Each row is a point on a landscape with many peaks, with its height.
A climber steps from a point to the highest of its 6 nearest points, and stops where none of them is higher. Distance is the straight distance between rows; heights are no part of it.
K408 (h 4.25): [ 23 -23 -29 -29   9 -35  -5  28 -14  17  -7   7 -26  16 -17 -18   4 -13
 -16  28  -7  40  11  -4 -41 -24   4 -10   5  10  15  17   6   8]
K424 (h 5.69): [-21 -14   2  20  11  24  -9  -2   0   8 -14  -6  21   6  -2   8 -28  12
 -38  16  13 -30  18  18  22 -30  -7  32  -6  -4  -1 -28 -15   8]
K643 (h 5.45): [  1   8  23   3 -31 -24  23   8 -11  20  -4   5 -27   6 -42 -22  33  -7
  34 -22 -12 -19  18  -9  14  26  -1 -26  -7 -44 -20  12   1 -45]
K699 (h 4.08): [-22   3  17  22  -4   5   5  -1   0  11 -20 -15   6   5 -31 -24  -3 -23
  10 -10  15 -30   2  -5  24  11   3  -8  -4   4 -24 -14 -21 -38]
K191 (h 6.56): [ 35  -3   4   7   7  10  -6   3  18 -14   4  11  19  -6  33 -10 -25  32
 -47   5  10  38   7  13 -25 -24 -26  -6   5  24  24  -2 -13  34]
K100 (h 5.23): [ 16   1 -28  -6  14 -21  -6   9   4   1  12   4 -14  -9   2  -6  33 -22
  21   9 -20  36 -17   4 -32  -7  14 -17  31   2  20  12  28   3]
K854 (h 6.49): [-25  -4  25  28 -13  42  20 -13  -1 -11  23 -18  19 -14  -4  15   2   1
  -8  -8   0 -50 -23  -4  26  15   2   6  -2  -1   4 -28   4  -7]
K981 (h 6.29): [ 30  25 -56  -6  12 -40 -14  13  10   2  18  24 -21  -8  20   9  30 -23
  36  17 -25  32 -12  -5 -31 -22  -6  -1  20   3  36  11  34 -26]
K270 (h 4.33): [ 14 -14   6 -16   2 -23 -10   1  -9  -7  -8  -4  -9   2 -22   2   5 -18
 -10   0   2  32   1   9 -17  10   7 -21   4   3   5  15  -2  13]
K562 (h 1.82): [ -5   4  14 -16  -9  21   9   3  14  -7  24  10  12 -12  20   1 -10  15
  27   9 -10  -7  -4  -9 -16  13  29  12  -2   6   7 -11  12   4]
K502 (h 6.23): [-21 -19   0  10  11  15 -20   6  -7  -6 -22   4  21  12   7   4 -30  16
 -34   7   7 -14  18  31  18 -29 -16  21  -3  -6  -9 -14 -19  18]
K221 (h 3.58): [ -2 -13  -2  15   2  -9 -17   3 -12   1 -26 -21   5  10  -9  -4 -23 -12
 -13  -2  10 -21  20  24   7  -9  -8   4 -15   2 -19   0 -22   2]
K344 (h 5.24): [ 26 -21 -12 -19   9 -27  -6   5 -14   6 -27  -6 -11  17 -10   2 -15  -7
 -19  15   5  44  29   7 -18 -23  12 -25 -14  15  24  13  -7  22]
K113 (h 4.75): [ 21  -9  10 -13  -6   7  -5   7   1  -9  16   1  -3 -15  11   9   5   5
 -13   1   6   2  -3   9  -5  15  10 -15  -5   5   0   7  -2  21]
K906 (h 3.92): [  3   3   0 -14 -11 -17  -3  11 -10   0  20   3 -11  -5   4   8  38 -10
  17  -5 -16  15 -13  -7  -6  26  25  -7  14  -7   0  24  14  -2]
K992 (h 6.48): [-34  15  14   2 -13  10  16 -18  19  -6  33  15   1 -28  -6   6  25  -5
  50 -15 -19 -18 -25 -33  31  34  31  27   5   3   8 -14  19  -4]
K173 (h 6.42): [ 29  27 -17 -15  11 -14 -23   6  16 -17  13  19   4  -1  32   6  -5  10
  -1  24   5  32 -18 -11 -35 -23 -32  -6  21  23  22   9  28  15]
K198 (h 6.53): [ 21 -17 -17  -1   7 -11 -16 -13   6 -13 -30   9  13   7   5  -8 -23  10
 -43   3  16  32  16  39  -4 -30 -16  -5 -12   7   8   2 -26  34]
K975 (h 6.45): [ -4  -5   4  18  16  47  29  -5   0  -2   2  17  36  -5  32   0 -41  35
 -39  12   9   4  12 -18  12 -23 -10  31  -4  36 -14 -14  -5  11]
K773 (h 6.51): [ -4 -12  -4   1   4   1  -7  -1  -6 -13 -27  12  11   6  16  -3 -30  22
 -50   2  13   3  19  40  12 -25 -12   8 -18  -2  -3 -14 -20  34]
K28 (h 2.88): [-10 -10  14  -7  -4  -8  -4   4 -17  -2  13   4  -2 -16   4   6   6  -8
  -4  -3   3   2  -5   7 -15  24  15 -10  -6   5  -2   9  -7  -7]
K672 (h 4.91): [-20  11  -7  21  -1  31   0  -1  -3  20 -41 -29 -19  25 -24 -22 -20  -7
  27  -4  32 -46  32  11  37  -3  -8   7  -2  -8 -14  -8 -26  -2]
K129 (h 1.78): [-20 -12  15  20   5  27   0 -13   5  -6  -2  -6  19   0 -17   3  -9 -15
  -9   7  10 -34   2   5  19  -9   2   6  -2  13  -2 -20  -9 -16]
K861 (h 1.55): [ -8 -10  14 -15 -11  18  -5   6  -4   0  21  10   8  -9  13  11   1  -1
  10  -7 -10 -17  -7   0  -3  13  25  -1 -18   8  -4   0  -1 -13]
K894 (h 5.81): [ 20  -9   7  -8  -6   2  -5   3   6  -9  10  11  16 -18  21  -3  -7  24
 -15  10  10   2   6  17 -11  -4  -1   4  -9   8   0   7  -9  20]
K389 (h 6.67): [ 10  10   9  -7   2  21  14  -4  21  -2  23  13  16   3  37   5 -25  34
  -4   1  -5 -13  -3 -11 -22  -7  -4  14  -8  25  -7  -8   0  12]
K899 (h 1.21): [-21 -14  17  23  10  44  22 -15  14 -19  17   3  23  -9   3  11 -15  13
  -6  11  -2 -39 -16 -13  16   8  -1  12 -10  17  -1 -32   7   1]
K590 (h 4.10): [ 10  26   5 -20  -7  -2   7 -10  30   2  28   3  -4  -3  37  18   2  18
  37   2 -19   1 -10 -14 -11   7   9  12  10   5   6  -1  23   7]
K659 (h 4.28): [ 14  -6   3 -18   0 -21   4   5 -13   1   9 -10 -14 -10 -18   0  28 -13
   0  -3 -20  36  -5 -11 -11  19  11  -9  13 -11   3  15   4   7]
K817 (h 6.34): [-26  -4  -1  25   9  26 -13  -8   8  11 -35 -11  16  20 -21  -7 -23  -4
 -23   5  14 -33  25  13  34 -28 -13  21   7 -14  -7  -1 -19   6]
K119 (h 4.61): [ -4   4 -16  -9  -5 -18   3  19 -14   1  15  -6 -24 -17 -16   0  56 -17
  28 -12 -19  37 -11   0 -11  27  12 -11  14 -24   5  12  16 -10]
K730 (h 6.31): [ 22  30  -8 -12  -2 -12  -1  -7  16 -12  28   4  -7   0  34  19   1  21
  17  10  -3   0 -21 -14 -24   0 -17   4  11   6  11   2  21  18]
K5 (h 6.20): [ 10 -10   0   7 -11 -24  -3  -3 -16   3 -27 -13 -23  17 -28 -11  -2 -16
  -6 -16   7  -5  16   5   7  27 -22 -24 -14 -15 -12   8 -14 -17]
K300 (h 3.88): [  8 -11 -17 -11  10 -20   1   9  -5   6  -6   0 -26   6 -20 -11  15 -22
  -4   7 -13  43  -6  -7 -21   4  11 -28  14  -5   6  18  11  -8]
K137 (h 6.40): [ 19  39 -18  -7   4 -18 -14  -3  22 -20  15   0  -2  -5  51  27   3  28
  10  22 -15  11 -30 -23 -19 -12 -27   7  22   4  19   2  27  16]
K342 (h 2.85): [-16  22  14 -20 -14  16  -3  -6  25  -5  27  16   0 -16  26  10   7  16
  42  -4 -22 -10  -6 -13  -7  25  24  12   1   4   8  -1  26   2]
K863 (h 5.05): [ 17  -5 -15   3   3  -6 -22  -2 -16  -8 -60 -13  -4  22  -3  14 -39  -1
 -10 -11  19   6  16  40   6 -15 -23   1 -25  -7  -7   9 -26  32]
K358 (h 5.76): [ -4  -7  11  19   3  42  26  -4   8  -5   4  19  23 -12  20   4 -24  21
 -28  22   0 -16  -4   0   2 -15  -3  17 -14  10  -7 -24  -5   3]
K169 (h 4.19): [  2   0  16  -6 -13 -24   3  16 -18   7   8  -9 -14  -1 -17   3  18 -12
   2  -9  -8   4  -4  -3  -7  34  13 -20   1 -11  -5  22   0 -12]
K319 (h 6.18): [ 29  19   3 -14  -1  -2  -6  -1   9 -17  16  13   0 -12  22   5  18   9
   2  16   9  16  -6  -3 -24  -5  -6 -12  19  15  10  15  22  20]
K739 (h 5.17): [ -4  12  -7  21 -16 -13   2   1  -8  11 -37 -23 -19  24 -22 -18 -13  -3
  13 -12  20 -27  36   0  24  10  -3 -12 -18 -17 -19  -5 -28 -24]
K646 (h 5.68): [  6   5  17   0 -25 -36  11   9 -10  13   5  -3 -35  -4 -47 -24  34  -9
   5 -25 -19  11  -5 -12   1  35  -6 -36   2 -43 -10  15  10 -26]
K142 (h 1.64): [-19 -13  23   1   8  12   1   6   3   9   9  -5  12  -7 -19   4  -5 -16
  -1 -10  -5 -24 -15  -2   9   6  14   4 -13  12 -12 -13   2 -22]
K608 (h 5.48): [ 19   0  10 -18  -3   6   3   0   8  -6  18  11   3  -9  27  10   1  23
  10   3   2   1   3   2 -24   7   1   3   4  10   8  11  17  10]
K485 (h 6.11): [ 14 -20 -27 -12  26   4 -39  -2 -20   2 -66  -4  12  30   1  -5 -48  -2
 -36  -2  22  33  27  52   3 -33 -31   0 -13  -9   4  -1 -20  48]
K222 (h 5.07): [  9 -10   2   4  -1 -26  -5  -1 -12  -5 -41 -20 -23  16 -28  -1 -15 -20
 -15 -10  11  12  12   6  -7  17  -9 -24 -23  -9  -5   4 -12  -2]
K587 (h 6.35): [ 16  44 -39  -4   4 -59  -6 -15  18 -31   7  19  -4   3  47  38  -5   1
  18  22 -34  19 -45 -32 -22 -27 -22   5  30   3  21  -6  34   1]
K23 (h 4.97): [-11   6   4  19 -26   3  23   8  -9  25 -35 -11 -19   1 -37 -34   1  -8
  34  -9  11 -30  24  -5  37   8  -2 -26  -4 -21 -29  -5  -6 -29]
K394 (h 3.07): [-25   8  36  42  -6  60  16 -14  -3  -1 -12 -34  23   3  -1  21 -10  13
 -37   8  20 -51   7  10  41  -7 -12  24  16 -26  -3 -13 -14  10]
K758 (h 4.05): [-21  12   9  31   8  19   1 -23   1   5 -26 -25   4  12 -26 -25 -13 -18
  -2  -3  18 -41   6   2  37  -6  -6  12   0  -5 -21 -11 -20 -23]
K6 (h 6.39): [ 25 -10 -10 -19  10 -13 -18  -4  10  -7 -13  14   8  11   9  -4  -8   2
 -25  12  12  52  18  22 -14 -30   4 -13  -9  30  17   6 -10  24]
K898 (h 5.91): [ 23  15 -44 -10  24 -29  -9  13   4   1  11   7 -18   1  16  -3  29 -19
  26  24 -18  36 -12  -3 -42 -11   7  -3  21   3  16  16  33  -8]
K427 (h 5.60): [  4  -2   6  -8 -10 -28   1  12  -7   7   6 -15 -21   3 -38 -14  41 -15
   8 -19 -19  26 -11 -17  -7  26  -3 -23  11 -32   3  18   2 -17]
K648 (h 0.43): [-19  -8  22   6  10  37   9  -4   4  -5  17   4  18 -12   0   6 -13  -2
   4   7  -1 -27 -16   0  11  -2  20   1 -13  14  -4 -20   5 -13]
K802 (h 4.72): [-11  14  20  -7 -19  -7  11   4 -18  21  24   1  -7  -8 -22   5  38  -9
  32 -25 -25  12 -11 -26   0  30  18   1   6 -23  -9  31   8 -37]
K633 (h 5.15): [-11   5  26   4 -15 -15  11   6 -17  28  17   5  -9  -6 -38 -10  30  -3
  24 -32 -23  -6  -3 -19  12  31   1 -17  -1 -24 -22   8  -5 -43]
K847 (h 5.09): [ 17   5  -2 -19  10 -17  -2   6   3  -9   7   2  -8 -13   6   6  26 -16
   8  13   2  26  -7   4 -25  20   9  -8  18   8  14  11  24  17]
K64 (h 5.51): [ -1   5  -2 -10  -9 -24   6   9 -12  12  11 -13 -28  -6 -48 -20  42 -17
  17 -18 -22  44 -20 -11  -9  22  -9 -22   5 -40  -2  12  11 -23]
K459 (h 5.94): [-23  18  17  -6 -15   2  12  -7   6  13  32  13  -3 -24 -13  10  31 -19
  58 -22 -24   0 -23 -35  28  22  30  27   1  -6  -6   4  26 -15]
K504 (h 5.70): [  7  -6   8   2 -26 -32  -1  11  -2  15 -18  -7 -19  13 -38 -24   3 -10
   8 -26   3 -11   2  -8  15  25  -3 -37 -10 -35 -16  11  -3 -24]
K123 (h 5.26): [ 27  16 -19  -9  -3 -16   0   3   5  -2  26   5 -12 -12  17   9  29  -5
  26   3 -15  28 -17  -1 -17   4  10   0  24  -5  16  22  38  13]
K630 (h 2.74): [-16  -6   5  23  -4   1  -9   5   7   1 -12  -9  -1   7 -19  -4 -12 -11
  -6 -13   9 -40  16  11  18   0   9   1  -8   4 -18  -6 -21 -12]
K724 (h 4.31): [  0   5 -28 -10  16 -22   4   7  -4   2   8   0 -32  -2 -16  -3  42 -28
  30   4 -13  46  -9 -18 -20   5  13  -6  16  -8  15  24  19 -11]
K403 (h 6.22): [-16  -7  24  18  -2  34   0 -16   6  -4  18   4  24 -13 -21   4   4 -20
   6 -14  -3 -38 -20  -4  24  15   9   4 -11   1  -5 -19   3 -20]
K879 (h 4.76): [ 15 -16 -53 -30  13 -61   2  35 -17   3   8   3 -41  13 -17 -22  23 -19
  11  17 -20  48   9  -3 -50 -10   9 -26   8 -19   8  12  14  -4]
K430 (h 4.54): [ -3   3  12  -7 -14  -3  -1   9 -11  19  28   8  -5 -15   1   9  30  -3
  30 -23 -17  -1 -11 -11  -5  34  22  -1  -3  -7  -9  19  12 -15]
K431 (h 5.25): [-20  17  -2 -27 -24 -14  17   5  -1  12  33   3 -12 -26  16  17  48  -6
  57 -11 -28  12 -18 -15  16  17  25  10   0 -13  16  11  22  -6]
K892 (h 5.27): [ -8   0  23  -2 -27 -16  23   4  -9  26   2  -1 -24   7 -55 -21  42   9
  29 -27 -21 -13   4 -10  10  15   2 -21  -2 -36 -30  19   7 -44]
K677 (h 2.22): [-11 -20  17   5   0   6 -14  10   3   3  -5   1   6  -2 -11   2  -7 -10
 -18  -9   9 -23   9   8  12   0  19  -2 -10   3 -15  -2 -28 -17]
K605 (h 6.47): [ 24   6  -9  -6  -5  19   3  -2   6  -5  26  22  19  -2  61  -4 -28  45
 -37  -3   5   0  -6 -14 -21  -1 -31  21  -6  23   7   2  -2  14]
K741 (h 2.23): [-13 -12  24  -8 -10   4   0   3 -10   8   7   5   4  -4   0   0  -2  -6
   3  -8   6 -12  -3   4   4  14  23  -2  -8   4 -18   0  -4 -19]
K581 (h 5.62): [ 23  26  -9 -15 -10  -7  -1   2   0  -9  22   3  -9  -8  33  11  25   2
  19  11  -7  11 -12  -2 -11  15   1  -4  15  -1  10   9  22  18]
K679 (h 2.94): [-27  -3  34  34  -3  66  30 -18  -1  -9  12 -17  33  -4   2  26 -14   6
 -26  -2   6 -55 -16 -10  29   9   0  16   1  -7   4 -31  -3   4]
K337 (h 4.81): [-11 -21  13  -3   1   8  -2  -3   2  -8  -1  -1  17  -7  11   2  -6  13
 -21   8  13 -13   9  22   3  -6   9   1 -15  12  -2 -10 -18  -7]
K226 (h 5.46): [ 28  -2 -24 -22  28 -29 -16  18  -3  11   4   9 -20  -3  -3  -5  24 -11
   6  19  -4  30   4  -1 -36 -18   2 -15  20  15  16  12  16   9]
K168 (h 3.16): [ -3   2 -12  19   5   8 -20   1  -8   0 -39 -21  -6  30  -7 -15 -25  -3
   5 -12  22 -27  36  17  19  -5 -19  18 -11 -16 -14  -5 -28   4]
K396 (h 3.94): [  1  -7  20  -1 -12 -25  -1  12 -15   2 -14 -15 -12   5 -18  -3  -1  -5
  -7 -16   5  -5   1   4  -5  15  10  -7 -12  -2 -17   6 -21 -10]
K413 (h 5.47): [ -7 -18 -18  14   9   6 -24  -2 -23  -4 -43 -12   9  26   2  -3 -36   9
 -32  -5  18 -13  21  39  15 -17 -21  19  -4 -19 -12  -2 -25  34]
K521 (h 6.46): [ 25  14 -12 -15  -3   6 -12 -12  14  -9  26  17  18   3  65  14 -31  31
 -14  -5   4  17 -26 -12 -34 -10 -36  11  13  23  12  10   4  28]
K230 (h 2.95): [-16   1  28  12  -6  33  11 -19   8  -6  21  -1  15 -19  -6  12  19  -1
  10  -9 -12 -38 -31 -24  20  24  16   7  -7  13   6 -32  21  -7]
K432 (h 3.59): [-16  11  14 -11  -1  22  11  -8  15  -1  33   9  13 -18  10   0  10   7
  45 -10 -16 -19 -15 -21   6  25  26  14  -9   7   1 -13  16  -7]
K167 (h 6.54): [ 22  -9  -4  -4  15  -1  -9  -9  16 -12 -14   8  15   0  15  -5 -16  17
 -45   8  16  33  11  25  -7 -20 -15  -3  -7  21  12  -1 -21  37]
K266 (h 4.39): [ 13 -16  -4 -14  11 -32  -5   3  -5   0 -32 -11 -11   7 -26   5  -2 -22
 -17   4   4  35  12   4 -15  -2  -6 -18 -16   5   5  13  -4  13]
K755 (h 5.90): [-32  27   7 -16 -24  -9  26 -15  23  -2  35  13   3 -34  11   4  29  -8
  69  -8 -26   4 -21 -29  25  22  35  22   3   3  11   7  26 -15]
K85 (h 6.33): [  7 -16 -15  -1  17   5 -14 -18 -22 -13 -48   8  11  25   7  -2 -43  11
 -31  -8  10  27  20  51  12 -33 -25   4 -14  -1   6   1 -18  49]
K685 (h 4.32): [-20   2  -3  22  12  58   5 -17   0  24 -38 -41 -22  26 -29 -28 -20 -15
  15  -5  47 -37  40   0  42  -5 -13  10   9 -34 -25  -8 -15  19]
K464 (h 3.28): [-22   6  13  22   0  20   6  -8   1   3 -14 -13   8   4 -35 -10  -3 -17
   1  -3  18 -47  -2  -6  40   4  -2   1   1  10 -17  -9 -20 -36]
K251 (h 6.38): [  7   0   5 -10   7  24  12   0  10  -2  25  14  19 -11  27   4 -12  29
   1   3   2 -19   3 -10  -9   1   6  20 -16  21   4  -7  -2   2]
K626 (h 3.41): [-16 -16   8   7  -2  -1 -13   6  -9  -4 -15  -4   4   2  -5  -3 -24   2
 -30  -3   8 -22   5  19  11 -11   3  12 -16  12 -10  -7 -27  -9]
K744 (h 3.84): [-19  -6  22  14  -6  10   0   0 -12  11   9   2   5   4 -21  -4  10 -12
   7 -23 -10 -23 -10 -15  12  13  20  -5  -3   3 -18  -1  -6 -40]
K159 (h 6.43): [ 28  -3  -3 -21  19 -17 -20   6   8  -7   3   6  -2  -4   0  -3   5   7
 -16  19  13  40   8   9 -28 -31  -8 -13  15  27  16  10   8  20]
K412 (h 4.44): [-16 -11  -8  19  15  40  -9   1  -5  21 -40 -23  -8  38 -13 -14 -32 -11
   4  -5  42 -43  41   4  25 -18 -21  14   8 -19 -19   0 -25  13]
K134 (h 6.50): [ 11   2 -19  -3   6   6  -3 -14   7   2  15  25  32  -1  73   2 -44  30
 -39 -10   6  24  -6 -13 -16  -7 -36  21   0  26  -1   4  -7  32]
K642 (h 2.19): [-15   0  24  40  -2  34  12 -18   4  -6   5 -14  29  -5 -19   2  -3 -12
 -15  -3  13 -48 -21  -3  33   2  -1   9  -1  11  -9 -20 -14 -17]
K498 (h 6.77): [ -8 -16   6   6   0  26  10   6   0  -5   7   9  16  -2  18  -2 -29  29
 -28  11  11  -3  11   8  -3 -14  -6  11 -31  17  -5  -3 -18   2]
K415 (h 5.44): [ -4  -1  30  -9 -27 -26  17   6 -15  19  -3   6 -24  -1 -41 -20  29  -6
  27 -22  -5 -13   3 -10   2  21   2 -27  -6 -33 -26   7  -6 -44]
K875 (h 4.11): [ 10 -23  -4 -25  17 -32  -9  18   1   9 -21 -10 -10  14 -27  -2  -3 -23
 -14  14   4  45  14  -3 -27 -11   5 -27  -7   6  13  14   7   3]
K810 (h 6.21): [  5 -19   9  -6  -1  -5  -5   5  -6 -13 -11   2   7  -4  12   4  -9  19
 -36   6  19  -5  11  36   3 -11   3   7 -15   7  -7 -12 -12  15]
K473 (h 5.21): [  0 -20  -5   6  -5 -11 -20  -2  -6 -12 -33 -14  -2   6  -5   1 -17   0
 -30  -2  14  -2   4  29  10   3  -4   7 -20  10 -12   5 -29  20]
K456 (h 5.49): [ 17  16 -22  -2 -17 -19   4   1   6   3  15   4 -20 -15  22   8  39  -5
  36   2 -18  21 -27 -11  -5   8   6  -8  18 -11  29   9  31  -1]
K419 (h 6.52): [ 10  -2 -12  12  13  17  -1   6   0   0   5  18  34   8  68  -9 -46  36
 -52  -8  17  23  11   0 -13 -18 -34  27   5  28   9  -2 -23  22]
K681 (h 3.93): [-25  -9  17  31   0  51  26 -11   3  -8   3 -10  34 -11   2  13 -23  12
 -33  13  17 -32  -5  -5  29  -9 -10  19  -6  -9   4 -24  -3   7]
K529 (h 3.95): [  4 -11  -6   5   7 -16 -15  -2  -7 -17 -38 -10  -5  23 -13  -3 -23  -4
 -23  -9  13  -8  15  25  15  -5 -12   9 -35 -11 -11   3 -26  13]
K776 (h 4.84): [  7  -8 -41 -24  25 -29  -9  23  -7   5   6   9 -23   6  -6  -8  27 -22
  12  17 -14  39  -2  -5 -42  -7   9 -21  15   5  13  16  25  -7]
K38 (h 6.60): [ 15 -11  -9   9  11  13 -10 -11   9 -19 -22   9  26   2  31 -16 -30  35
 -48   1  12  30  11  31   6 -28 -25   9  -9  12   6 -12 -26  37]
K202 (h 4.03): [-27 -10  12  30   0  22  -8  -6   6  -2 -17 -22  18   9 -15  -3 -19 -15
 -18   4  20 -34   8  14  23 -27  -2  18   0  -5 -10 -19 -24  -9]
K125 (h 4.47): [-27  10  14  35   5  35   2 -21   3   4 -20 -30  16   9 -24  -1  -1 -11
 -27   1  27 -44   3   5  47  -8 -11  13  18 -11 -15  -8 -24  -6]
K487 (h 6.55): [  2 -12  -3   5   6  25   5  -2  -8  -3  -3  16  28  -2  45  -4 -34  51
 -46   6  11   4  20   8   6 -22 -13  12  -8  15  -2 -20 -23  20]
K989 (h 3.96): [ -1  -2  -2   7  -7 -13 -16   7 -13  -5 -34 -18 -13  20 -16  -3 -19  -9
 -14 -20  16 -21  19  22   7   6  -6  -6 -12  -5 -13   1 -30  -4]
K384 (h 3.86): [ 11  -7  -4 -11   8 -15  -1   7  -6  -7   0 -10  -9  -6 -13  -3  10 -19
   0   3 -14  32  -2   0 -18  16  15 -24   3   2   3  20   1   8]
K7 (h 6.32): [ 19  35 -32   8  -2 -44   2  -3  25 -14  22  17 -18   0  32  20  20  -8
  27  15 -30   6 -35 -23  -9  -7  -3  -7  17  -8  33  -2  52  -3]
K631 (h 5.22): [-11  -2  24   7 -20 -11  17   3 -21  17  -7  -2 -13  -1 -39 -20  22 -10
  26 -19 -10 -25   3 -20  17  21  12 -21   0 -15 -30  -4  -9 -53]
K49 (h 6.81): [  0   3  -2  -9 -14 -37   1   4   1  23  -2 -10 -35  20 -52 -19  30 -24
  13  -7 -17  43  -7 -18  -9  18  -8 -38   8 -36   7  12  13 -14]
K960 (h 4.85): [-16 -12  -6  13  13  21 -22  -5  -9  12 -35 -23   2  19 -18  -5 -34  -2
 -21   1  31 -38  34  25  24 -36 -14  25   2  -9  -2  -9 -17  16]
K767 (h 0.77): [-15   6  19   0   8  43  25 -17  23 -12  25  12  14 -14  16   8   1  11
  20  -5  -5 -27 -20 -23   2  15  19  14  -9  18   5 -26  19   8]
K10 (h 4.41): [-22  11  25  17  -3  12  -2   1 -11   3  14   7  11  -8 -40   3  14 -16
  24 -19 -13 -24 -23 -24  12  19  18  -6  -3   9  -4  -7   4 -32]
K94 (h 6.44): [ 27  24 -19 -13  -4  -6 -14 -10  14 -17  19  16   5   1  47  16  -8  32
  -3   8   8  11 -21 -18 -27  -3 -30   7  12  18  13  10  13  22]
K903 (h 6.13): [-16 -11   5  34  15  55  26 -10  -8  -1 -10  11  38  -9  20  18 -34  34
 -35  21  16 -12  -2 -15  21 -15 -14  27   1  17  -1 -26  -7  20]
K86 (h 6.27): [ 27  16 -25 -18  14 -17 -11   6  13  -4  13  10  -8  -3  13  -1  17   4
  10  32  -8  32  -1  -8 -41 -12  -9 -17  24  21  21  17  35   6]
K402 (h 6.00): [  4  35 -16  -1 -18 -44  26  -3  16  -5  29   1 -10 -14  43  21  37   0
  42  14 -33   2 -19 -13   5  -6   8 -13  24  -4  21  -1  25  -8]
K420 (h 6.41): [  7 -11   2   5  10  39  19  -4   8   0  13  27  30  -8  39   9 -28  30
 -21   6  14  -9   8  -8  -3 -22 -10  28 -14  29  -5 -21 -11   6]
K298 (h 5.87): [ 14 -20  -2 -12   6 -12  -2 -11  -5 -17 -17  -3   7  -1  -4   8  -1  -2
 -27   8  12  17   8  20 -16  -9  -1  -9   1  16   3   9 -14  24]
K890 (h 5.29): [-18 -15   6  11  12  26  -2   7  -5  -1  -9   9  22  -1   8   5 -26  17
 -33  19  11 -22   6  11   7 -23   9  22 -10   0   0 -18 -20  -5]
K282 (h 5.28): [-21   3  15  -1  -5   7  -3   3  -7   7  26  10   0 -20 -17   5  17 -15
  42 -20 -24  -5  -9 -20   7  30  22  12   7   0  -9   7  18 -23]
K994 (h 6.08): [  2  29 -11 -15 -15 -22  18  -6  13   8  34   5  -9 -10  36  23  28   8
  45   8 -27  10 -10 -11  -5  16  17   2  20  -4  12   0  26   2]
K763 (h 6.37): [ 14 -22  -1 -11  15 -19 -24  -7  -2 -11 -27  -1   9   2   1  -3 -16   4
 -29   6  10  13  17  40  -4 -27 -12  -4 -16   6   7   3 -22  32]
K260 (h 6.70): [-24   2   3  28  10  25  -1 -16   4  10 -25 -29  -2  22 -28 -13 -15 -15
   2  -2  32 -43  30   7  41 -12 -14  13  18 -12 -17  -6 -25  -7]
K460 (h 6.36): [ 23  38 -40 -16  14 -31 -13   2  22 -25  16  18 -16  -5  30  19   7  -5
  28  31 -24  33 -23 -16 -29 -27 -22   5  26   8  23  -8  41   3]
K71 (h 2.42): [ -5  -9  10   3   4  28  10  -1   8  -8  20  11  16 -13  11   6 -10  10
  -3  10  -1 -17  -3  10  -7  -5  15   7 -19  18  -3 -20  -4 -13]
K991 (h 4.77): [  3 -16 -24 -24   6 -40  -5  27 -11  13 -11 -10 -29  24 -25 -14   3 -28
  -4  10  -1  42   2 -12 -36  -3   3 -20  -1 -14  16  12   5 -13]
K596 (h 4.87): [-21  24   7 -12 -15   0  11 -14  11   5  37  14   1 -20  17  14  27   5
  53  -1 -28  -6  -6 -13  14  24  22  12   9  -1   0   2  25  -6]
K114 (h 6.14): [  4 -13 -40 -32   7 -35  -1  29 -11  20   4  -7 -39  16 -32 -17  20 -23
  15   4 -23  45  -3  -9 -39  -7  11 -21   9 -23   3   6  13 -18]
K874 (h 3.67): [  1   3   3 -14 -16   0   1   8  -9   7  24   2  -8 -15   5  13  20  -7
  19  -4  -8   1 -10  -5  -5  23  29  -5   0  -5  -2  10  10   5]

Call two points neighbours if one is among the 6 nearest of the other. Go from one point of each pair to the other, from neighbour to neighbour, staying as high as possible. Name the lowest point that can't be avoided.
K49, K260 | K672
K994, K159 | K402
K992, K38 | K431
K260, K854 | K10
K5, K114 | K646
K159, K38 | K173
K498, K38 | K487
K498, K389 | K605

Where does a climber stop that starts at each point below?
K875 | K38
K100 | K389
K221 | K38
K384 | K389
K724 | K389
K581 | K389
